Points on a hilly landscape, in no order, each with its height.
A ball rolls from a point to the lowest of its 2 nearest points, and stops where none of them is lower. Distance is the straight distance between rows; heights are no part of it.
Q386: [113  99 121  85 131 106 100 105  79  77 123 101  81 106 123 132  99 100
  95 102]  (h 25.6)
Q414: [ 98  69  63 115  91 101  76  97 142  93  71 106  98 114  90  71 117  94
 109 121]  (h 54.9)
Q530: [105  84  89 127  85  75 119 112 104 102  78 120  91  94 100  64 111 112
  85  92]  (h 50.2)
Q664: [ 77  61  84 136 114 107  90 117 112 123  75 100  93  89 114  82 140  76
 127 115]  (h 10.1)
Q51: [ 90  69 115 103  81 105  69  80 124 150  95  83 102  89 115  73 139 107
 102 113]  (h 26.9)
Q516: [ 81 115  77 133 121 108 128 137  82  81  98 104  85 104 113 107  85  79
  97  66]  (h 16.5)
Q719: [103  82  60  99  90  90  91  88 138  83  66 117 110 112  93  76  85 105
  98 118]  (h 58.9)
Q100: [123  90  70  67 139  85  47  59 116 123  87 102 100  87  74  84  92  81
  95 114]  (h 26.8)
Q230: [ 65 118 121  63  83  86 108  99  89  90  97 105 125  81 111 125  90  92
 111 114]  (h 38.2)
Q405: [121 122 118 138 132  91 125  84 114  83  88  94 147 102 132 132  62  88
  86 103]  (h 35.5)
Q203: [103 111 115 103 101  82 124  87 118  94  65 121 109  94  99  42 121 120
  74 104]  (h 40.9)
Q132: [ 68 106 118  97  82  93 117 112  92 101  99 104  90  87 123  86 122  98
  95  91]  (h 31.7)
Q393: [148 115 107  92  68 102  63  71  98 130 115 103 106  87  65  54 111 127
  91  79]  (h 51.2)
Q146: [124 121 110  53  88 119  84  71 107  77 131 114  90 105  88 106 100 115
 100  98]  (h 41.5)
Q581: [114  60  98 162  70 105  95 123 116 137  93  75  87 114 109  95 125 113
 102  71]  (h 46.9)
Q559: [112 106 126  72 125  82  98  75  82  79  82 119  94  82 102 109  98 117
  71 108]  (h 17.7)
Q682: [103 148 114 118 172 104 135 102  93  84 116  57 153 117 110 107  53  72
 107 129]  (h 39.8)
Q993: [109 122 110  62 143 105 137  81  92  58 110 107 112 112  91 104  68 105
  95 136]  (h 46.6)
Q125: [106 114 135  87  81 130  99 105  75 101 150  94  80 104  94 115 120 109
 116  97]  (h 42.6)
Q380: [144 114 139  94  83 135  84  74  82 111 151 101  88  98  97  86 115 121
  84  78]  (h 44.9)
Q521: [ 83 116 119  79 120 119 101 122  56 110 148  79  96 101  88 142 119  94
 140 103]  (h 45.1)
Q720: [ 83 105 122  64  91  92 106  94  93  85 107 115 106  91 116 106 107 101
  95 101]  (h 35.4)
Q73: [ 51 122 102  93  93 119 114 133  74 121 119  89  88  86 105 119  93  79
 110  75]  (h 26.6)
Q251: [ 92  97  81 107  99  73  96  97 119  78  57 102 132 104 113 116  67  94
  97 118]  (h 16.6)
Q417: [118 109 137  76  89 103  86  68 103 111 108 106  90  75 104  71 121 118
  86  90]  (h 35.6)
Q920: [ 70 120  86 124 124 116 124 130  65  91 118  87 100 110 103 135  62  74
  94  67]  (h 19.6)
Q578: [114 110 103 125  83  83 129 121  82  90  97 113  77  96 106  89 111 106
  93  82]  (h 50.5)
Q808: [128 136 123 129 149 103 144  89 105  86 112  77 142 109 115 117  64  86
  96 124]  (h 38.1)
Q493: [105  96 110 119 111  94  95 111  93  85 100  99 101 103 123 149  72  95
  95  84]  (h 29.6)
Q847: [ 64  95  93 107  64 116 113 121 114 136 109  79  85 112  91 131 103 104
 103  74]  (h 36.8)
Q843: [ 91 113 110  98 101 115 126 103 118  63 118 101  96 117 118 102 112 100
 100  90]  (h 43.3)
Q560: [ 66  85  76  98  70  90  86 111 112 110  82  93 108 103 101 118  82  94
 114 111]  (h 30.6)
Q661: [ 65 130 111  98  95 101 124 127  73 102 125  99  90  88 106  94 107  98
 107  76]  (h 28.7)
Q856: [ 98 105 110  93  70 112 111 112  94 105 136 104  81 114  98 120 102 102
 108  85]  (h 41.2)
Q329: [142 128 126  71  94 130  75  76 103  95 139 108  87 100  79  90 107 121
  97  79]  (h 43.2)
Q686: [ 80  82  91  75  84  90  87  97 121  98  75  94 130 108 108 120  79  93
 104 125]  (h 25.8)
Q495: [118  43  78 126  96 114  78 100 119 141  99  87  83 106 104  81 131  90
 116 122]  (h 40.8)
Q529: [ 81 124  96  90 112  97 132 105 121  57  71 126 108 106 107  97  92 102
  96 107]  (h 37.2)
Q19: [ 98  84  93  90  40  94  78  93  95 124 112 105 101  90  81  96 104 110
 122 117]  (h 65.0)
Q47: [ 70 125  94  97 163 115 115 120  79  72 120  65 104 105 105 118  78  75
 117 109]  (h 43.5)
Q198: [125 110 130  76 128 100 101  72  90  81 111 113  77  91 110 121 105 104
  85 100]  (h 22.3)
Q142: [124 124  93  60  83  91  74  60 102  98  89 127 113  83  57  82  88 117
  97 105]  (h 46.7)
Q766: [137 127  92  60  95  90  59  64 112 128 109 120 108  88  59  61 104 117
  89  83]  (h 49.1)
Q487: [ 53  69  73 116  72 106  92 127 123 136  95  83  95 115  97 132 101  92
 117  99]  (h 34.5)
Q240: [115  99  87  77  88  60 106  78  96  96  72 124 100  87  76  68 107 119
  78 119]  (h 40.3)
Q465: [128 102 119 125  96 102 134 110  70  94 129 107  76 108 113  77 109 113
  92  79]  (h 48.6)
Q621: [ 63 110 100 100 113 140 116 141  64 129 133  75  73  91  79 131  85  81
 102  65]  (h 24.6)
Q54: [ 69 117  80 113 106  91 119 119 110  61  76 113 117 111 113 106  79  96
  96  89]  (h 31.6)
Q833: [ 68 115  89  95 124 128 115 124  62 114 133  66  97 101  96 146  67  73
 102  80]  (h 22.6)
Q420: [ 81  92 111 123  66 110 103 115 123 124 115  81  87 111 116 105 119 110
 107  81]  (h 38.7)
Q269: [101  66  68 115  66 118  80 109 147 111  85  92 101 119 106  92 116  96
 119 114]  (h 50.6)
Q469: [108 110  97  60  75  75  96  74  97  90  76 125 118  85  75  87  82 108
  90 121]  (h 44.0)
Q527: [144 106 123 104  79 115 107 103  77  98 138 104  79 108  97  78 122 112
  95  83]  (h 46.8)
Q449: [122 100 114  78 108  89  70  66 110 104  79 111  87  83 106  81 123 111
  72  90]  (h 39.3)
Q580: [ 84  82  78 127 105  73  92 109 114  87  51 109 108 107 108 106  92  87
 105 110]  (h 27.0)
Q123: [105  68  91 162  95  94  83 122 110 112  80 103  92 104 109  83 135  97
 102  78]  (h 42.0)
Q161: [ 81  72 104 118  83  90  89 106 116 136  86  97 103  94 112  80 126  93
 107 114]  (h 21.3)
Q788: [ 74 115 109  90 134 122  98 128  49 113 156  78  99 105  79 164  84  93
 136  98]  (h 46.0)
Q635: [112  74  61  77  77  89  74  82 113  95  76 105 114 102  81  87  86  91
 101 128]  (h 61.8)
Q484: [ 86 104 118  97  27 112  88 113  91 121 124 116 105  84  71 109 112 121
 131 112]  (h 66.2)
Q12: [103  56  82 130 120  76  86 111 105 111  69 116  92  86 111  79 136  80
 109 117]  (h 22.2)
Q534: [103  66  80 103 108  63  86 100  93 106  70 117  92  82 102  77 111  98
  95 126]  (h 30.4)
Q453: [130  79  96 100  90  60  90  85  92 108  83 122  89  80  86  59 119 103
  97 110]  (h 35.8)
Q646: [ 61 118  71 144 103  94 107 133 118  71  62 110 122 115 100 109  76  82
 105  73]  (h 22.0)
Q260: [ 98  50  65 131 103 135  87 111 141 122  90  96  86 122 102  97 129  77
 124 119]  (h 45.8)
Q540: [ 88 137  82 101 161 105 122 114  80  87 116  56 139 108 101 106  52  65
 116 116]  (h 41.6)
Q322: [ 79 121  97  92 139 119 129 119  95  63 114  95  99 115 114 112 102  90
 107 106]  (h 45.5)
Q500: [106 105 108  76  70 114 102  88 112  90 119  93  82 105  96  89 113 115
  94  90]  (h 39.0)
Q564: [ 86  80  84 136  99  92  87 130 108  99  69 109  98 111  99 108 106  90
 103  84]  (h 34.7)
Q656: [ 92 108 131  84 112 128  99 115  69 100 167  87  94  96  78 109 131 110
 144 113]  (h 43.9)
Q695: [116 109 112 123 134  93 115  98  90  86  98  90 122 114 135 153  57  92
  86  97]  (h 32.5)
Q840: [105  78  72  75  54  98  69  81 109 106  96 108 103 109  75 109  93 107
 108 114]  (h 63.6)
Q323: [130 107 105  68 123  72  85  56  93  94  70 120 103  75  84 107  85 118
  74 106]  (h 23.4)
Q922: [142  67  91 130  60  96  90 106  93 119 110  93  84 104  88  78 102 112
  95  90]  (h 51.5)
Q850: [ 93 100 115 115  94 131 112 121 123  90 107  93  78 119 128 110 116 103
  99  84]  (h 41.0)
Q640: [ 81 123 110  79 117  95 159 105 123  72  60 116 122  97  90  88 102 118
  89 110]  (h 41.7)
Q112: [107  95 129 102  78 104  70  73 109 134  99  90  95  82 120  63 136 115
  90  94]  (h 31.5)
Q679: [117 120  96  89 139 100 129  88  73  60 119  96 111 103 103 130  65  99
  86 116]  (h 45.2)
Q815: [125  60  87  99  91 106  62  87 124 119  90  90  77 103 102  77 127  93
 104 109]  (h 36.5)
Q108: [139  95  86  69 138  74  52  57 107 107  75 112 102  87  89 102  85  96
  76 113]  (h 21.2)
Q354: [103 122 104  95 123  84 135  88  88  74 103  98 134  92 117 122  54 102
  85 117]  (h 43.4)
Q666: [ 99  96 101 104  88  90  99 102  98  82  89 102  89 114 114 126  89  98
  85  95]  (h 32.9)
Q637: [109  98 105 123  76  89 108  91 117 117  87  96 106  91 104  43 119 122
  88  96]  (h 46.3)
Q474: [ 95 126 109  57 133 100 141  84  98  69  86 118 115 106  93  94  92 121
  82 124]  (h 45.0)
Q659: [118  61  89 133  56 107  98 114 111 139 112  79  84 122  87  90 108 118
 107  87]  (h 49.3)
Q597: [ 81 108 124 103 107  87 135 107 102  84  91 112  90  89 108  65 120 115
  88  98]  (h 35.3)
Q708: [140  86  96 109  66  93  61  82  90 132 110 101  88  92  83  63 116 119
  99  93]  (h 53.3)
Q460: [ 82 120 108  80  99  68 117  88  90  97  92  96 145  88 117 124  60  93
  94 117]  (h 41.1)
Q938: [ 86 105 117  94 149 119 108 129  74  84 140  86  75 115 112 139  95  86
 114  91]  (h 28.5)
Q696: [119  75  87  74 110 105  46  69 120 127  89  91  83  96  89  91 114  93
  99 106]  (h 32.1)
Q156: [ 64 120  77 144 110 124 106 141  89  89  68 111 102 103  99 117  81  72
 102  57]  (h 6.4)

Where does a ball stop that starts at each point below?
Q47 | Q493
Q708 | Q664
Q840 | Q108
Q73 | Q156
Q843 | Q251
Q530 | Q156
Q922 | Q251

Call two points neighbours if one is among the 2 nearest of the other. Go from one point of each pair to the other, from neighbour to neighbour, staying as low as possible. Name the highest point that can't be avoided.
Q156 and Q500 | Q788
Q108 and Q559 | Q323
Q493 and Q156 | Q720
Q251 and Q493 | Q322
